Each row is a point on a landscape with many peaks, with its height.
A climber steps from a point to whichever of its 2 nearest points has the largest rise for the distance, and stops where none of them is higher. Distance is the straight distance between rows; heights are no part of it.
<564>: [143 164  90 111 106 121 135 138 117 119 186 125 179 201 113 126 162 126
 137 133]  height 44.1
<414>: [138 131 172 160 137 119 152 151 131  61 130 141 111  71 163  93 167 133
 134 112]  height 22.5
<797>: [107 158 171 195 169 155 102 121  98 108 123 135 117  58 144  84 125 145
 122 112]  height 12.5
<311>: [118  89 149 122 125 101 169 146 128 108 140 133  55 131 125  69 144 155
  98 101]  height 27.7
<874>: [138 160 172 121 151 182 111 111  93 180 116 146 146 111 147 169  90 119
 156  94]  height 19.6
<446>: [154 171  71 101 120 134  95 149 119 159 175  96 158 212 112 119 131 137
 135 124]  height 50.2
<357>: [155 148 122  77 129  95 166 105 108 120 165 127 165 211 108 123 187 104
 161 113]  height 39.1
<739>: [132  83 164 132 113 101 134 159 138 114 115 157  59 112 132 108 128 183
 108 119]  height 21.6
<115>: [113  86 160  67 150 103 186  83 123 131 127 103  97 159 100 113 161  80
 153  89]  height 33.4
<545>: [149 169  36 178  96 149 150 100 160 143 136 100 212 126 144 142 110  79
 134 144]  height 19.1
<264>: [127 140 156  96 172 112 173  60 116 114 135 100 162 171  85 131 205  71
 159 148]  height 46.8
<923>: [102 158 160 151 149 147  82 157 128 147 112 156 108  76 158 130  91 164
 123 104]  height 9.8
<231>: [119  68 175 104 117 166 114 137 124 157  78 142  58  95 107 130  90 185
 120  92]  height 23.5
<500>: [ 96 136  60 139 119 113  61 187 172 143 119 133 120 108 135 132  65 170
  96 160]  height 12.6
<172>: [164  90 128  99  85  62 173 169 177  88  95 153 116 143 137 166 177 130
 147 158]  height 7.9
<705>: [178  94 174  99 105  89 177 154 149 133 114 150  82 162 159 138 176 144
 138 124]  height 8.0
<195>: [102 105 160 106 126 114 154 125 110 105 156 134  88 114 150 121 143 124
 143  60]  height 28.2
<10>: [129 170 116 153 131 140  79 187 134 155 118 157 123 111 162 139  91 166
 111 151]  height 7.8
<869>: [126 126  67 140  91 123 135 128 173  76 120 126 161 116 149 135 102  90
 138 145]  height 21.9
<92>: [ 94 108 115 153 125 143  94 150 134 123 126 112 117 115  95 103  82 154
  86 151]  height 27.6
<278>: [116 128 120 166  99 129 133 123 151  54  86 149 155  45 163 152 119 114
 152 138]  height 47.8
<1092>: [126 129 175 127 115 145 125 137 131 122 106 155 116  84 155 139 113 136
 145  95]  height 11.9
<770>: [154 126  97  94  91  79 144 162 142 112 172 144 136 183 129 137 170 134
 148 116]  height 37.9
<659>: [135 109  91 140 101 162  82 151 164 164  71 133 145  80 139 170  39 125
 124 162]  height 18.9
<987>: [110 181 111 162 149 143  85 112 121 190 129 135 188 113 163 171  80 122
 147 107]  height 46.2
<204>: [136 143 149 101 148 109 171 120  93 115 182 128 102 157 150 115 172 121
 128  65]  height 25.3
<868>: [113  89 113 151 112 112 115 151 154  87 114 134 114 102 111 115 107 174
 102 171]  height 22.6
<721>: [130 177  58 155 123 152  92 125 142 179 144 120 203 154 153 148  82 110
 130 128]  height 43.3
<644>: [145 145  60 132  87 128 167 109 164 101 121 109 199 150 128 131 127  62
 154 136]  height 20.2
<265>: [112 131  87 105 133 113 131 109 102 109 174  85 135 193  72 101 161 107
 106 141]  height 39.4
<383>: [112 154  94  94 113 137  88 191 160 149 138 144 132 126 161 151  62 136
 132 101]  height 32.1
<935>: [139  88 180 104 127 103 194 119 180  98  82 130 129 127 124 137 183  90
 164 158]  height 3.9
<625>: [177 121 146 124  88  98 159 178 145 112 116 162 112 144 144 141 163 156
 128 161]  height 10.9
<309>: [110  83 191  84 149 133 150  84 106 130 109 124  82 126  95 137 135 113
 150  80]  height 30.7
<1023>: [136 112 196 164 125 101 140 134 126  82 100 164  73  47 159 121 165 168
 146 101]  height 17.5
<928>: [121  75 182 120 112 136 158 120 136 113  80 143 101  94 110 138 127 135
 148 145]  height 7.5
<435>: [103 151 113 194 139 141  86 123 131 136 114 153 161  68 160 145  92 143
 121 148]  height 53.7
<1063>: [105 114 148 167 119 151 118 101 125 115 100 133 159  79 130 142 115 128
 134 154]  height 61.6
<444>: [121 161  89 158 135 159 110 181 149 118 129 144 147 109 177 112  73 134
  99 134]  height 6.0
<224>: [137 135 177 162 163 113 144  82  63 122 147 112 100 119 115  95 196 153
 121 131]  height 24.8
<200>: [123  82 143 110 109  94 121 125 122 144 153 127  88 157 115 142 152 150
 134 109]  height 24.5
<682>: [149  99 167  83 111  96 159 122 157 143 115 124 145 184  97 154 189  99
 169 169]  height 3.2
<136>: [109  81 183 103 132 151 127 101  96 164 122 138  63 118 101 140 106 156
 139  63]  height 27.8
<530>: [ 87 131  66 143 124 145 107 138 145 131 158 104 148 145  95 102  87 122
  90 139]  height 31.6
<680>: [114  97 108  99 116 108  92 113 108 165 163 101 121 177  87 149 143 142
 134 135]  height 27.5
<679>: [157 150 176 124 173 160 118 110  78 163 141 113 113 142 138 128 134 125
 124 114]  height 24.4
<611>: [ 99 136  73 161 134 157  69 164 157 169 107 107 140  99 129 114  44 134
  79 152]  height 15.1
<11>: [124 153 185 135 149 172 126  73  74 159 106 123 147  84 132 143 128 114
 162  92]  height 20.8
<1086>: [119 143  83 173 138 171 104 114 140 156 113  93 167 113 125 113  68 101
 105 161]  height 16.8
<276>: [151  95 182 120 172 106 171  89  99 136 127 110  69 133 103  89 191 146
 105 109]  height 29.2
<629>: [178 103 115 109  76 115 119 179 157  89 109 159 129 136 142 177 134 139
 136 185]  height 14.0
<155>: [ 78 183 107 169 163 133  91 144 129 145 158 151 149 111 155 109 102 140
 104 103]  height 35.7
<284>: [ 84 141 116 126 139 115 111 103 116 128 184 134 138 145 127 137 126 127
 131  97]  height 33.2
<466>: [121 109 131 113 143 115 146 129 108 118 158 107  84 171  93  76 141 130
  84 112]  height 33.8
<239>: [137 122 126 123 110 117 148 182 149  77 142 149  93 111 155 113 121 138
 111 130]  height 38.5
<678>: [152  95 185  88 166 118 180  97 104 129 117 100 102 152  92  92 205 107
 131 148]  height 33.7
<364>: [149 124 167 116 146 141 112 110  78 182 147 121  93 156  95 128 144 169
 113 133]  height 27.4
<701>: [149 147  30 170  89 146 100 149 187 131 105 119 166  85 156 136  65 116
 105 169]  height 3.3
<562>: [144 166  95 120 144 137 151  56  98 119 133  89 190 168  81 117 170  70
 132 162]  height 47.1
<314>: [138 177  81 125 139 162  92 131 109 185 149  94 174 184 122 110  96 106
 112 125]  height 44.7
<733>: [106 153  43 152 102 108  70 153 165 139 142 142 167 129 149 154  72 139
 115 140]  height 10.5
<946>: [141 114 114 134 110 124 160 151 150  71 121 120 118 130 117  86 149 123
 109 157]  height 47.9
<50>: [136  74 169  54 163  81 203  97 152 139 108 111  82 174 104  95 200 102
 140 122]  height 30.2
<1055>: [ 99 123 140  98 160 109 137  66  88 131 158 119 134 144 101 140 144 104
 131 101]  height 31.1
<509>: [110 135 129 129 142 139 138 151 124  97 149 138  93 110 146  88 108 133
 114  84]  height 32.2
<142>: [136 133 134  59 151 105 166  96 112 124 148 100 130 192 113 120 169  70
 140  85]  height 35.9
<480>: [176  85 185  91 127 110 169 116 118 175 113 129  82 171 128 146 176 128
 147 109]  height 5.9
<871>: [ 95 162 105 138 163 171 107 131 115 154 150 110 147 117 148 114  79 104
 123 104]  height 38.8
<31>: [145 142  94 106  97 105 108 180 140 134 163 136 146 177 145 151 117 149
 141 130]  height 32.6
<975>: [120 105  96 119  90 129  69 128 124 171 145 116 153 151 116 170 108 149
 140 160]  height 24.7
<1050>: [131 107 163 119  97 147 111 169 138 120  71 174  90  63 137 164  85 164
 144 103]  height 14.3
<944>: [ 87 155 117 149 161 108  80 150 116 164 178 140 110 131 144 117 111 176
  86 103]  height 32.3
<404>: [119 128 184 184 170 128 126 126  96 107 140 134  73  83 146  75 158 182
 118  98]  height 16.4
<533>: [134  64 180  85 104  94 163 132 166 125  83 153  94 118 115 158 161 125
 164 136]  height 5.6
<443>: [124 181 100  99 177 172  93 101  77 182 153  83 163 147 123 127  97  80
 105 117]  height 41.8
<811>: [129 151 150 173 148 119 131 126  98  92 166 143 108 122 126  92 173 164
 108 120]  height 20.9
<203>: [102 102 129 143  92 138 149 102 160  94  74 142 141  73 131 169  97 109
 161 137]  height 54.0
<789>: [111 104 132 121 112 177  94 141 150 141  80 146 117  70 127 163  59 138
 131 122]  height 16.9
<146>: [162 137 106 144  87 149 117 134 142 152  72 127 174 107 163 166  66 106
 147 162]  height 20.7
<796>: [116 135 115 149 115 113 176 117 151  70 117 132 172 109 130 139 148  99
 151 133]  height 24.1
<898>: [164  66 135  93  94 105 154 182 160  93  97 141  56 120 121 117 131 159
 112 149]  height 15.4
<628>: [132 148  69 198 121 168 155  85 146 134 100  95 184 106 130 120 107  82
 112 164]  height 18.1
<544>: [126 176 157 144 190 161 101  87  63 152 139 115 141  95 140 117 140 126
 130 115]  height 22.4
<1014>: [168 142 171 147 128 127 122 141  99 134 135 149 127 126 148 146 162 163
 138 140]  height 24.3
<645>: [118 136 167 148 143 117 171 109 124  68 118 123 140 101 131 104 184  98
 149 124]  height 26.8
<591>: [137 118 156 111 133 113 176 132 122 102 138 124 109 156 104  88 171 113
 125 129]  height 39.3
<804>: [117 148  74 142 133 132 108 127 115 129 175  99 134 182  72  80 134 144
  85 143]  height 35.3
<363>: [145 157  93  99 149 123 151  70 105 111 161 102 148 215  60  99 197  94
 123 161]  height 43.5
<163>: [ 91 120 120 123 122 143 109 140 133 137 156 138 137 128 139 140  76 122
 132 106]  height 35.8
<273>: [113 137  98  98 135 121 169  75 131 110 127 117 191 174 108 134 178  58
 158 134]  height 50.3
<159>: [108 134 167 132 162 121 148  61  95 100 134 107 138 104 113 128 163  99
 155 114]  height 29.3
<782>: [139 114  93 129  83 112  91 181 157  98  96 153 115  90 134 159 105 157
 112 185]  height 17.6
<228>: [144 123 130 125  92 160  95 121 130 182 104 125 165 141 136 176  94 131
 153 152]  height 22.7
<476>: [112 190  96 197 167 138 100 100 144 153 120 135 179  85 184 137  89 121
 132 117]  height 49.1
<566>: [155 152 118 144 122 128 123 165 129 113 143 135 149 151 151 131 141 143
 123 125]  height 28.4
<419>: [148 106 184  91 141 125 152  97 111 157 118 115 125 161 108 163 160 109
 155 148]  height 4.4
<340>: [126 151 120 109 157 129  93 125  87 162 169 110 119 180  90 100 132 148
  94 137]  height 31.4
<1010>: [134  80 160 121  98 109 159 163 157  66  67 154  89  82 117 130 136 140
 122 165]  height 10.4
<8>: [112 105 126 118 132 106  88 135 115 165 178 134  85 146 122 117 120 177
 103  99]  height 28.3
<917>: [143 167  74 167 114 165  94 179 167 125  86 143 141  63 183 139  53 119
  97 154]  height 4.5

For each start below, name the point where the climber stops.
<231> -> <446>
<923> -> <680>
<11> -> <273>
<869> -> <871>
<172> -> <273>
<874> -> <273>
<1023> -> <871>
